Each scene shows the same named points in several views. A view is turned or mirrored, and shifted as a whole, has a little noise and may leave points out.

Scene 1
View 1
<58>: [-14 -27 -42  -7 -12  11   5  -2   5 -24 -10 -16  39 -15  24   6 -17   4
 -10 -10   1  -5  24  -9 -11  17  26 -19  -9 -30 -25 -12 -22 -15 -29 -21
  -5  -3   8   1 -52 -20  28 -17 -16  10  14 -14 -11]
<205>: [-12 -15 -21   3  10   5   0  17  19 -22 -22  -4  43 -11  31  -2 -18   1
  -2   7   3 -12  44 -15 -27  25  27 -12  -1 -20 -36  11 -25  -9 -14 -25
   0   2  18  12 -21  -3  21  -7 -11  -8 -31  17  -1]
<148>: [ -3 -26  -8 -17  -3 -18   8  -9  -1 -15  -7 -13  27  10  27   0  -4  -1
   7  11  13 -28  46  -5 -10  30  25 -14  -7 -30 -17 -16 -24 -22 -32 -12
 -10 -18  11  -5 -13 -36  27 -31 -11  -5  15  -9 -21]
<195>: [ -8 -18 -14  -2   9  -2  -3  11  13 -22 -21  -8  34  -1  28  -7 -10   2
  -2  12   3 -16  42 -16 -28  25  29  -7  -8 -21 -32   6 -27 -11 -17 -19
  -1  -6  17   8 -13  -6  22 -10  -9  -7 -25  19  -7]
<132>: [ -5 -21 -61  27 -16  17 -18   9 -59 -33 -23 -23  30   6  -5 -26  32   7
 -30 -15 -40  19  -4   1 -26   9  16   4  -8 -59 -25 -30 -83 -21 -32  -8
  37  -2 -17  16 -63 -20  27 -12   0  18  16   5  16]
<141>: [-14 -18   0 -28   6 -10   1  -5  38 -25 -27  -4  25  -3  38  -5 -30  -2
  -9  30   8 -30  34 -28 -26  29  38  -9 -16  -8 -41   3  -1 -10 -19 -28
 -28 -12  36  -1 -11  -6  18 -15  -9   7 -16  16 -41]
<92>: [  0 -23 -17   8   8 -10   0  15 -20 -17  -9 -10  31  15  20 -10  15   2
   5   0   5 -13  52   3 -15  29  15  -6  -1 -35 -14  -8 -47 -19 -23  -3
  15 -12  -2   8  -8 -32  25 -18  -7 -22  -3   6  10]
<40>: [  0 -12  -6   7  17 -25  -3 -10   2 -18 -27  -8  16  21  26 -14  -2  -4
  11  30  -1 -49  56  -6 -23  52  31 -20  10 -23 -34  -3 -47 -36 -36 -38
  16 -29  12   4  14 -14  18 -32   5 -27 -16  23 -21]
<83>: [-11 -29 -32 -17 -17   9 -11   9 -16 -27 -11 -16  34  -6  19  -8   7   8
 -31  -8  -8  19   3 -15 -19   0  20  10 -30 -38 -20 -19 -26  -1 -16   5
 -12   5   5   8 -59 -25  29  -7 -16  31  17  -4 -10]
<147>: [-10 -26 -49   2 -13  13   0   1 -11 -22  -9 -21  38 -10  19   1  -7   3
 -12 -11 -10  -3  17  -4 -14  18  23 -17  -6 -40 -25 -17 -37 -19 -31 -18
   9  -2   1   4 -55 -22  31 -18 -12   9  14 -12  -2]
<5>: [-10 -36  -3 -47 -16 -19  21 -23  32  -7   5 -17  26  -2  43  24 -32   0
  13  11  33 -38  48  -9   2  33  28 -32 -14 -14 -15 -22  18 -23 -39 -17
 -40 -24  25 -24 -19 -51  28 -41 -23   3  40 -35 -48]
<76>: [ -1 -27 -28   3  -9   4 -18  21 -43 -28 -13 -14  35  11   7 -25  36   9
 -24 -10 -13  25  15  -6 -23   1  11  20 -22 -47 -13 -18 -54  -5 -12  16
   9   4  -7  15 -40 -28  29  -5  -6  12   8  12  17]
<7>: [  0 -34 -13  -5  -3  -7  -1  24 -31 -14   7 -17  36  12  19  -8  26   7
   1 -15  12   9  44   1  -9  10   6   8 -15 -41   2 -15 -37  -7 -16  24
  -1   0  -6   9 -21 -43  30 -16 -18 -12  12  -6  19]
<127>: [ -7 -15 -13   0  10  -9   0   6   9 -22 -19  -9  32   5  26  -6  -8   3
   1  14   2 -22  45 -12 -24  33  28 -12  -2 -23 -30   2 -31 -19 -22 -21
   2 -10  13   7 -10 -13  20 -16  -8 -11 -16  16 -10]
<135>: [ -9 -27 -26 -10  -8   3   0  11  -4 -24 -11 -14  36  -6  24  -3  -5   5
 -12  -3   3   0  24 -11 -14  12  23  -3 -16 -31 -21 -13 -24  -8 -21  -6
  -7  -1   8   3 -40 -24  25 -13 -15   9   6  -1  -8]
<47>: [-10 -21 -25   1   4   8  -2  27   6 -21 -10  -9  50 -12  29   0  -9   5
  -5  -6   6   2  41  -9 -21  14  22  -6  -7 -27 -23   6 -28  -3 -10 -10
  -5   9   9  13 -29 -13  25  -2 -16 -10 -22  10  12]
<176>: [ -6 -27 -22   3   4  -1  19  18   4  -7  12 -10  51  -8  34  16 -13   4
  22 -16  26 -15  65   3  -3  25  15 -21   5 -28  -6   2 -21 -12 -20  -5
  -4  -1   2   2 -16 -34  29 -20 -24 -30  -4 -14  17]
View 2
<135>: [ -3  30  -1  -4   0  -6 -19  -9 -11  13  -2  -3  20  -9  -7   8  -5 -14
 -33 -25  10  -1  26   4   1 -14  -2 -17   5   3  -5   6  -5 -13 -11 -13
   0  10   8  15  -6  13   3  -9  -9  14  30  20 -32]
<7>: [ -1  31 -24 -15  -7  -7 -19   6  -8  -9  -2  21  20 -19   7  12 -16   1
 -22 -29  11   1  38  -8  36   1 -14 -35 -16 -18  21   3 -21  -3  11 -16
  15  10  23  16 -23  14   0   6   0  16  27  22 -35]
<47>: [ -4  24 -10  -2  -8 -12 -19   3 -13  12   3  13   9   3   5  -7  -4 -11
  -3 -21  15   2  30   6 -23  -2  10 -27  -3  -3   3   4  -9  -7 -17 -25
   6   7 -10   8  -2  10   6 -12 -13  22  32  31 -30]
<132>: [ -2  24 -15 -39  22  11  -5 -19  -5  19 -30   2  32 -28  -9 -10   1  -1
 -36 -78  -8 -26  29  71  30 -29  48  -6 -21  -7  22  -7  -7  -4   9  -6
  -5   9  36  27 -24  17  32  -1   8  -1  18   1 -17]
<176>: [-17   5 -23  -7 -24  -5 -32  10   6   8  25  24  10  -3   2   5 -27 -16
   0   2   0  25  29 -19   2   2 -23 -22  -5 -18   7  -3 -10   8  -5 -22
  -1   8 -11   8 -22  12 -10  -7 -17  25  32  26 -24]
<147>: [-10  14  -7 -13   5   7 -20 -13   1  26   0   0  26 -14 -14  -1 -11 -15
 -33 -33  -6  -1  24  22  10 -23  10  -4   4   1  -1   0  -1  -3 -10  -4
 -14  13   7  20 -11  15   5 -10  -6  12  31  11 -18]
<141>: [ -7  31  31  11 -12 -26 -21  -6 -37  11  23 -28  10  21   4  20   6 -22
 -34   0  25  16  12  -7 -38 -12 -23 -10  22  18 -38   1   5 -43 -33 -25
  12  12  -6   2  -9  -6  -9 -44 -28  11  31  30 -19]
<195>: [ -9  23   8  -5 -11 -21 -19   0 -26   5  13  -2  10  11   9   3   1 -15
 -13 -19  16   9  21  12 -27  -6   1 -19   1   0 -13  -2  -2 -26 -18 -32
  16  10  -3   2 -16   0   5 -31 -24  12  26  24 -17]
<127>: [-14  14   6 -13 -13 -17 -20   2 -21   6  17  -4  11   9  10   7  -3 -15
 -15 -15  12  13  19  16 -22  -4  -6 -14  -3  -3 -16  -7   1 -26 -13 -30
  15  11   0   4 -24  -1   3 -30 -24   8  25  25 -13]
<76>: [  8  45 -13 -23  12  -5  -6  -5 -16  -1 -26   9  25 -20   6   5   2   5
 -28 -59  13 -21  37  28  26  -7  20 -29 -19  -8  22   5 -17 -11   7 -16
  15   8  34  23 -12  13  19   3   8   7  23  17 -34]
<148>: [-14  11   0  -9 -12 -10 -28  -2 -14   6  25  -8  20  -3   2  23 -16 -16
 -35  -4   5  21  21  -8  11  -9 -34  -8   6  -6 -18  -5  -4 -20  -1 -12
   6  19  16   8 -36   2 -11 -23 -16  10  27  11 -11]
<58>: [-11  19  -1   1   1   6 -23 -15  -1  27   6  -5  25  -7 -17   5  -8 -21
 -35 -20  -3   5  24   9  -2 -22  -1  -5  15   6  -8   4   2  -4 -19  -5
 -15  12  -3  14  -4  15  -2 -14 -10  16  33  15 -21]
<83>: [  6  49  -2   0  15  -2 -11 -17 -13  14 -19  -8  28 -18  -9   9   5  -7
 -47 -40  13 -15  31   7  13 -20   6 -21  10   9   4  16  -7 -14 -12  -2
   1   9  22  22   6  19   7  -1   6  12  31  18 -42]
<205>: [-11  20   5  -2 -16 -17 -21  -1 -18  17  10   2   4  15   6  -6  -1 -17
  -7 -14  13   9  23  15 -38  -3   9 -21   1   2 -12  -5   2 -21 -25 -31
   7   6 -16   2  -7   3   9 -28 -24  18  28  30 -21]
<40>: [-22  -6  15 -29 -22 -24 -23   4 -29   0  31  -8   6  15  20  12 -10 -15
 -15 -11   5  25  10  31 -14  -6 -16  -2 -14 -13 -27 -24   4 -39   1 -36
  22  24  11  -7 -62 -16   0 -51 -34  -3  17  11  14]
<5>: [-19  12  12  16 -16  -4 -40 -15  -2  17  44 -21  22  -1 -20  43 -24 -32
 -59  26   4  34  13 -50  15 -17 -74   0  35   6 -38   6   1 -17 -17   1
  -8  24   1  12 -25   6 -36 -23 -19  15  40  11 -14]
<92>: [-10  12 -12 -26 -14 -11 -19   7 -14  -5  10  16  14  -5  13   6 -14  -6
 -10 -24   6  12  28  13  11   0  -4 -21 -18 -20   6 -11 -11 -12   9 -26
  16  14  18   8 -38   1   4 -17 -14  11  23  15 -13]
View 3
<76>: [-27  -8  38 -20 -26   8 -22 -12  10 -34  -9  -8  11 -47   5  14  -5 -11
  -1 -26  22  19  -2  13  12  -9   2  25   3   3   9  -3  26  47  23   7
  18  -2  22   4 -46  -6 -16  22   6  15  -8  11  19]
<47>: [ -9  -1  42 -17   0   3 -22  -3   6 -29   1   2  28  -9  -5 -11   2 -25
  35 -16  18   1   0   0 -11   2   9   7 -31  -9 -10  -5  14  33  13  10
  -8  21  -3  -2 -24  -5  -2  34   8   2 -18 -17   2]
<127>: [  0  19  34 -25  12   5  -2  -3  -7 -29  16  -3  18  -3 -22 -12  14  -5
  21 -19  11 -20  -2   1 -22  22   7   2 -28  -1 -20  -9   7  32   7   7
 -17  20   0  21 -24   5   1  28  -3 -10  -7 -12   6]
<141>: [  7  17  25 -16  14 -11   7  20 -14 -17  34  -3  17   2   1 -32  24   1
  34 -18  10 -41 -13 -18 -42  20  23   6 -49  16 -46   9 -11  21   3  25
  -6  42   6  13 -21  32   3  40   9 -10  -4  -7  16]
<195>: [ -4  11  43 -24   7   3  -8  -3  -3 -26  15   0  17  -4 -12 -16  12  -8
  27 -15  15 -21  -3  -4 -27  18   9   4 -33   1 -23  -5  -1  32   9  12
 -14  22   1  15 -26   4  -1  29   2 -12 -10 -10   7]
<147>: [  0   0  19   4 -10  16  -5   6  -1 -25 -13 -12  15 -16  -1  -3  -8  -4
  23 -35  27   0  -8  16  11  -6   8   3  -8   4  -5  -7  36  52   5   7
   8  22  -4   8 -31   4 -13  22   4  14  13  -4  14]
<40>: [ 11  34  31 -32  29  16  15 -10 -14 -28  28  -6  10   7 -51  -9  21  14
   7 -18   7 -42  -2   5 -28  39  -4  -4 -21   2 -25 -21   3  28  -2   0
 -29   9  -6  50 -22   7   4  18 -23 -26   2  -5   8]
<92>: [ -8  17  36 -26   9  12  -7 -18   5 -40   7 -10  24  -7 -37   8  11 -14
   8 -22  10   3  -5  10  -7  17  -5  11  -5  -9   3 -14  27  23  13   1
 -15   1   1  23 -23  -8  -8  28 -12  -5 -11  -3   5]
<83>: [-19  -7  24  -6 -24  -3 -14   5   4 -29   1 -11  16 -38  21   0   0  -9
  13 -30  20   8 -11   1   6 -14  16  26  -9  12  -3  11  25  44  19  18
  27  21  20  -6 -39  13 -17  34  19  17   1  12  25]
<132>: [-21 -11  34 -16 -37  34 -22 -16   2 -32 -25  -7  -6 -51  -3  18 -22  10
 -10 -30  36   9   9  32  26  -9  -5  14  16   7  15 -21  31  82  13  -6
  20 -17  16  21 -59 -16 -14  -2  -1  13  12  15  26]
<58>: [  6   2  14   6  -3   9  -5  14  -2 -24  -6 -14  21  -7   6 -14  -2  -9
  32 -33  21  -7 -10   7   6  -4  13   2 -19   3 -14   1  33  40   4  12
   7  35  -7   3 -22  11 -11  35   8  16  14  -7  12]
<148>: [  9  24  10  -6  18   2  12   1  -7 -33  19 -26  26   0 -29  -5  23  -4
  14 -34   2 -11 -21   2 -10  15   5   9 -12   4 -13   0  34  12   5  11
  -4  26   2  23 -15  20 -11  41  -9   1   6   0  16]
<5>: [ 31  31 -19  21  32 -12  31  28 -11 -30  28 -40  34  20 -16 -18  32  -7
  35 -45  -6 -17 -41  -8 -14  10  20   6 -20  13 -29  20  50 -10  -2  25
   0  64  -4  15   4  48 -16  67   1  11  23  -1  15]
<135>: [ -6   2  23  -5  -6   2  -7   4   4 -28   4  -9  19 -17   2  -8   3 -13
  22 -26  17  -1 -10   3  -2  -1  12  14 -17   5  -9   1  26  34  11  12
   8  24   4   3 -26  10 -12  35  11  10   2  -3  16]
<7>: [-21   8  31 -18  -3   0 -14 -20  13 -42   6 -17  33 -22 -23  16  13 -28
   6 -25   3  26 -11   3   5   4   0  25   3  -9  18   1  44  12  23   7
   1   3  13   6 -23  -6 -19  44  -1  11 -15   7   8]
<205>: [ -6   7  41 -21  10   4 -15   2  -1 -24   9   7  23  -1  -7 -21   5 -12
  35 -12  22 -20   3  -3 -24  13  11  -2 -40  -5 -23  -9   2  39   9   7
 -18  25  -6   7 -23   0   4  27   4  -7 -12 -19   2]
View 4
<147>: [ -8 -14  -1  17  31 -20  -7   2   9 -12  19 -12   2 -24 -18  12  22   4
  -8  -5   8   0  51  16  18 -38   6  22 -17  14  -5   9   6   6 -13  31
 -21   2  -6   2  47  10  19  -5  -6  15  -2  10  -8]
<127>: [ -4 -16   1  20  33  -5 -23  -7  12   5  20  16  -1  -4   6  -7  -5  -4
 -34 -12  15 -13  29  13  12 -45   8  14 -11  24 -18  -6   9  -2 -24  21
  -1   5  -4  13  -6   9  14 -14  -4  -8 -20  -5  19]
<141>: [  4 -11   9   0  27   3   0 -12   6  17  22  12 -23 -12  23 -21  -6 -19
 -42  -4   0 -25  32   3  27 -40 -10  29  -8  32 -13   5 -13   4 -41  44
  21 -10  -6  19 -26  24   0 -43   4  -4 -27   9  28]
<132>: [-12 -50  -7  49  28 -24 -21  12 -11  -2  18 -16  10 -26 -34  20  32  21
  -1  10  24  38  40  48  20 -39  16  37 -17 -16 -28   0  56  21  13  30
 -47   2  -2   7  74 -15  32  18  -6  19   5   2 -15]
<5>: [ 18  27  27 -14  36   2  11 -20  40 -28  16  -5  10  -3  41   3  19 -21
 -12 -14   9 -54  39  -9  33 -44 -13  21   0  35  32  27 -37 -20 -62  28
   8  -6   8   3  16  51 -10 -37 -16 -13  -3  22  -8]
<47>: [-16  -8 -17  11  20 -20 -21  10  -1  -5  17  19 -17  -3 -13   9  -5  13
 -15 -19   8 -14  41  12   7 -32  15   5 -27  14 -15 -12   2   8 -17  33
  -1   8  -6   2   5   3  16   4  -4  11 -30   5   8]
<148>: [  6  -3  14  12  36   0 -15 -12  26 -14  14   6  12   0  27   2  12  -1
 -16 -11  23 -24  29  13  19 -49   6  17  -3  19   5   7   2  -9 -41  14
 -10   3   5   7  17  25   6 -12 -16 -14 -10   6  -2]
<7>: [  0  -5 -16  21  18 -10 -28  16  -3 -30  10  19   0  13  19  29  19  32
  11 -20  31  -9  23  33  22 -38  21  10 -16 -14   1 -13  23   2 -27  19
 -18   9  13  -3  33   6   9  23 -22   0 -23  14 -17]
<76>: [ -2 -31 -19  37  11 -16 -25  19 -21  -9  14   4  -8  -4   2  23  22  31
   4  -5  23  18  26  45  29 -38  17  30 -19 -24 -19 -12  44  17  -6  32
 -25   3   5   1  45  -6  14  18  -9  15 -20  18  -8]
<176>: [-13  14  -7   1  32 -17 -23   5  23 -33  12  21   5   8   3  19   1  17
  -8 -31  16 -36  37  -1   3 -41  20 -12 -20  22   8  -6 -12 -11 -32  10
  -5  13   3  -6  10  16  16  11 -14  -5 -22  -1  -7]
<92>: [ -3 -20  -3  31  33  -4 -33   1  13 -15  17  16  10   7  11  10   3  19
 -14 -15  31 -10  23  24   8 -48  18   3 -11   7 -11 -13  23  -3 -25   9
 -18  12   5   5  15   2  17  12 -15 -10 -17  -7   2]
<83>: [  2 -16 -11  16  11 -19   0  16 -20  -6  15  -7 -19 -15   2  20  26  14
   3   0   7   5  41  30  41 -29   1  37 -17 -10  -5   6  16  17 -15  53
 -11  -7   0   4  45   8   7  -4  -4  22 -16  31  -8]
<205>: [-19 -13 -11  11  27 -15 -16   4   3   7  19  17 -15  -8 -10  -5 -13   1
 -34 -14   3 -13  38   5   6 -36   9   7 -19  26 -22 -10   0   6 -19  30
   7   3  -8   5  -8   5  17 -11   2   5 -29  -4  22]
<195>: [ -9 -17  -6  17  28  -6 -17  -1   3   6  19  17 -14  -6   4  -9  -5   2
 -31  -9   8 -12  30  14  14 -40   8  15 -15  20 -19 -10   8   6 -25  26
   5   4  -5  12 -11   8  10 -13  -2  -1 -23   1  19]
<135>: [ -3  -8  -3  11  21 -13  -8   7  -2  -9  16   2  -8 -11   3  10  14   9
  -8  -6   8  -8  41  19  27 -34   6  22 -15   6  -6   4   6   6 -20  36
  -7   0  -2   3  28  12  11  -7  -5  10 -17  14  -3]
<40>: [ -2 -31  17  35  49  11 -30 -26  35   5  21  14  18  -1  18 -23  -7 -12
 -50  -6  31 -13  17  14  -1 -62   8  14   3  32 -23  -8  19 -10 -32   1
  -9   8  -1  19 -13  12  18 -19  -9 -31  -9 -23  24]
View 5
<195>: [ 13  15 -12  -7  14 -22  12   3  32   3  21   6   1 -14 -16   4 -36   7
  10   7 -11   0   6  -9   5 -33 -23 -15  -7  17  61  24   6  31  20  22
 -20 -37 -12  12   6   6 -11 -18  -3  -1   6 -10  21]
<76>: [  3  12 -21  10  49 -10 -18   3  12  29 -13  -5  12  -1  10  16 -29  22
  -5 -14 -40  -9  -3 -43 -25   0 -20  -5 -10  53  45  10 -21  42   1  22
 -34  10   7   5  23  23  10 -32  11  -6   9 -42 -15]
<47>: [ 22  21 -26  -1  21 -13   4  -5  38  16  18   5  -6 -18   7   1 -33   8
  17   1 -20   4   1 -18  -3 -31 -29 -13 -13  23  55  16  -8  34  11  23
 -25 -22  -9   8  13   7 -26 -24  -9  15  10  -9   2]
<92>: [ 11  26 -14  12  40 -21   8  10  11  16   7 -16  -2 -12 -16  -3 -39  13
  12  -6 -31 -10   2  -7  -7 -27 -15   7   8  46  63  17  -9  41  10  49
 -28 -22 -14   6   2   4   7 -22 -17   5  -2 -23  11]
<132>: [-18  10 -10   7  76 -12 -16  19  -7  18 -11  10  34  17  26  13 -13   9
   9 -10 -55 -11  -5 -48 -28  38 -19  -7  -1  58  22  -3 -40  37  -7  16
 -46   1  -8 -11   8  16  16 -28  -5  -7  10 -41   1]
<135>: [  6   8 -18  -2  23  -6   2   5  21   5  10   3   2 -17   2   5 -17   7
   4  -8 -18  -1   1 -11 -13 -14 -14 -10 -14  24  51   3   0  24  11  14
 -28 -19  -5  23  10   9   0 -17   5  20   4 -13  -8]
<83>: [ -2   1 -23  -3  29   3 -14   2  22  12  -3   8  12 -16  13  15 -12  13
  -7 -17 -19   1  -1 -27 -24  -1 -13 -13 -25  29  42  -3  -8  21   8   1
 -30  -3   5  31  21  21   8 -22  21  13  10 -24 -25]
<147>: [ -4   7 -16  -2  44  -1   2  14  12   3  12   8  11 -11  14   2  -6  -2
  15 -13 -29   0  -3 -10 -15   7 -12 -10 -11  31  36  -4 -14  18   8  14
 -33 -19 -17  14  -4   5   0 -12  -7  28   0 -12  -7]
<148>: [ 10  10  -6   5  23 -10  18  17  10  -6  14 -14   0 -21 -30  -6 -24   8
   2 -12 -11 -12   2  16 -10 -29   2   6  -2  29  68   6  10  25  18  33
 -23 -35 -10  33  -8   3  21  -6  -5  17 -10  -9   0]
<7>: [ 19  21 -28  18  42  -7  -7  -2  13  30  -6 -27 -10 -19  -3  -1 -36  21
   1 -22 -31 -12  -1 -14 -24 -30 -11  13  -8  55  63   7  -8  43   5  45
 -29   2  -1  23  19  14   9 -29  -4  17  -5 -30 -22]
<40>: [  0  21  11  -2  26 -36  33  22  10 -11  24  -3  10   0 -51  -4 -41   3
  12  11 -15 -10   6   9  15 -28  -7  -2  20  28  69  30   6  36  25  46
 -20 -58 -22   4 -21  -2  17  -6 -19 -16  -4 -13  51]
<141>: [  8   1  -2 -22 -13 -15  22   4  37 -21  33  16  -1 -21 -34   5 -29   1
  -3  10  13   5   8   5  10 -40 -11 -24 -14  -6  65  23  27  17  33   6
 -12 -53 -10  32   4  10  -2  -5  16   0   9   0  19]
<176>: [ 29  26 -29  12  32  -8  13   2  24  18  19 -18 -22 -31  -3 -13 -29   6
  24 -12 -16  -1  -2  15  -5 -45 -16   8  -4  34  69   7  -4  32   8  48
 -26 -24 -17  21  -2  -7 -18 -15 -29  42 -10   1  -8]
<205>: [ 14  17 -16  -9  15 -19  14   0  38   6  28  10  -3 -14  -7   3 -35   3
  18  10 -10   9   5 -13   7 -31 -29 -20  -8  13  55  23   1  29  18  22
 -21 -36 -14   4   6   4 -24 -20 -11   6  10  -4  20]
<58>: [  2   5 -18  -4  28   2   4  12  20  -4  18   9   8 -19  10   0  -6  -4
  13 -10 -15   3  -2   0 -13  -4 -12 -13 -16  21  42  -6  -4  14  12  11
 -29 -26 -14  25   0   5  -4 -10  -6  32   1  -2 -11]
View 6
<176>: [  1   4  17  21 -21  16   6  25   3 -25 -19  -6 -14 -46  28 -21 -25   8
   5  21  -3  -3 -21 -27 -10  -9 -14  23   4 -23   0  12  -1   1   8  27
 -25  -8   9  17 -17   6 -25 -38  17  38 -26   7   1]
<205>: [-11  -5  14  36  24   0 -13   9  16  -8 -28   6 -29 -28  12   1 -17  27
  -2   9 -21  -1 -23 -17 -24  -8 -13  21  12 -30 -11  21 -23  21   4  17
 -15 -36  12  -1 -12 -13 -36 -23   5  25 -21 -24 -21]
<92>: [ -1  11   7  44  -5  36  -1   2  -4  -2  -5   1  -1 -28  17  -3 -37  18
  -8   1   5  10 -24 -21  -7 -18 -27  19  -8 -29  -1  21  -2  18   7  22
 -23  -1  -4  -6 -17 -15 -32 -34  18  14 -20 -10 -14]
<148>: [ -8  12  20  41   8  34  14 -15 -14 -12  -6  11 -12 -24  17  -4   0  11
   0  18   2  -2 -24 -33   3   3 -12  11   9  -8   0   3   0  12   4  36
 -28 -17  18   0 -23   4 -25 -42  25  10 -13   0 -13]
<135>: [ -4  -6  11  30  10  11  -3  -3  -5  -3 -16   1 -29 -18  22   5 -15  14
   7   6  -6   5  -5 -24 -17  -9  -6   2   1  -5 -21  -6  -9   0  -6  16
 -11 -27  -6  -5 -21 -12 -28 -45  21   2 -18 -10 -22]
<147>: [ -3   2  10  20  10  14   0   7  -8  10  -2   5 -28  -2  36  20 -25   9
  11  13   9  14   0   0 -23  -7  -6  11   2 -13 -26 -12  -3  -2  -6  16
 -12 -21  -4   1 -26  -9 -26 -57  10   3 -11  -2 -27]
<47>: [ -3  -8  10  26   4   0  -9  17  14  -9 -27  -5 -28 -32  16  -2 -30  20
   1   6 -17   4 -12 -20 -29 -18 -13  16   1 -26 -18  12 -16   6   0  10
 -12 -29 -10   0 -10 -17 -32 -30   8  21 -26 -18 -17]
<195>: [ -7   0  12  43  27   7  -9  -4   9  -5 -25   8 -22 -25   5   1 -11  26
  -4   4 -21   0 -25 -22 -16  -5 -13  16  11 -28  -9  19 -20  21   4  21
 -18 -33  11  -9 -15 -14 -36 -24  10  15 -18 -26 -22]
<141>: [-16  -3  24  48  49   1  -1 -23   6 -11 -33  20 -40 -24  -3  -2  26  27
   4  17 -34 -16 -28 -39 -10  12  -1   7  28  -8  -5  11 -30  19   3  30
 -23 -53  33  -4 -21  -2 -34 -27  20  13 -15 -28 -27]
<5>: [-11   5  35  34  12  22  33 -23 -19 -30 -15  17 -37 -26  18 -20  40   0
  19  38  -2 -23 -18 -53  15  24  10   4  27  14   2 -17   3  -5   5  51
 -34 -35  40  18 -39  28 -15 -58  42  17 -10  23  -7]
<40>: [-16  26  14  61  36  43   0 -17  -3   2  -3  26   6 -16   7   5  -5  26
 -15  12  -3   2 -47 -13  -1   3 -27  29  16 -43  12  38 -11  47  19  43
 -36 -14  40  -7 -15  -7 -35 -23   9  21  -7 -21 -22]
<58>: [ -6  -3  16  20  15   5   3   6  -4  -1 -11   7 -39  -9  30  11  -9   9
  13  20  -2   7  -1  -9 -19  -1   1   9   9  -7 -24 -14  -9  -4  -2  19
 -13 -33   4   5 -27  -3 -25 -53  12  11 -14   1 -22]
<76>: [  9 -10  -3  39  -9  30 -12  -7  -9  13  -6  -7 -11 -15  19  16 -52  18
  -5 -19   6  23   2 -20 -22 -29 -18 -10 -28 -11 -29  -1  -2   2 -15   0
  -5  -5 -43 -26 -10 -34 -30 -42  21 -22 -22 -21 -28]
<127>: [ -9   7  12  43  23  18  -4  -4   5  -5 -18  12 -18 -25  11  -1 -10  22
  -7   6 -12   1 -29 -21 -14  -2 -16  19   9 -28  -5  21 -15  24   8  26
 -22 -24  17  -7 -16 -12 -32 -27  12  18 -18 -22 -19]
<83>: [  3 -17   9  28   7   9  -7 -13  -7   6 -15  -1 -37 -10  19  14 -20  14
  10  -4  -3  12   9 -25 -23 -13   0 -12 -13   5 -35 -20  -9  -9 -16   3
  -3 -30 -30 -18 -19 -21 -26 -54  25 -19 -19 -14 -31]

Which points are out of place in each view (at most two, in the order of its rows)? Write none if all are in place.
view 1 | none
view 2 | none
view 3 | <76>
view 4 | none
view 5 | none
view 6 | none
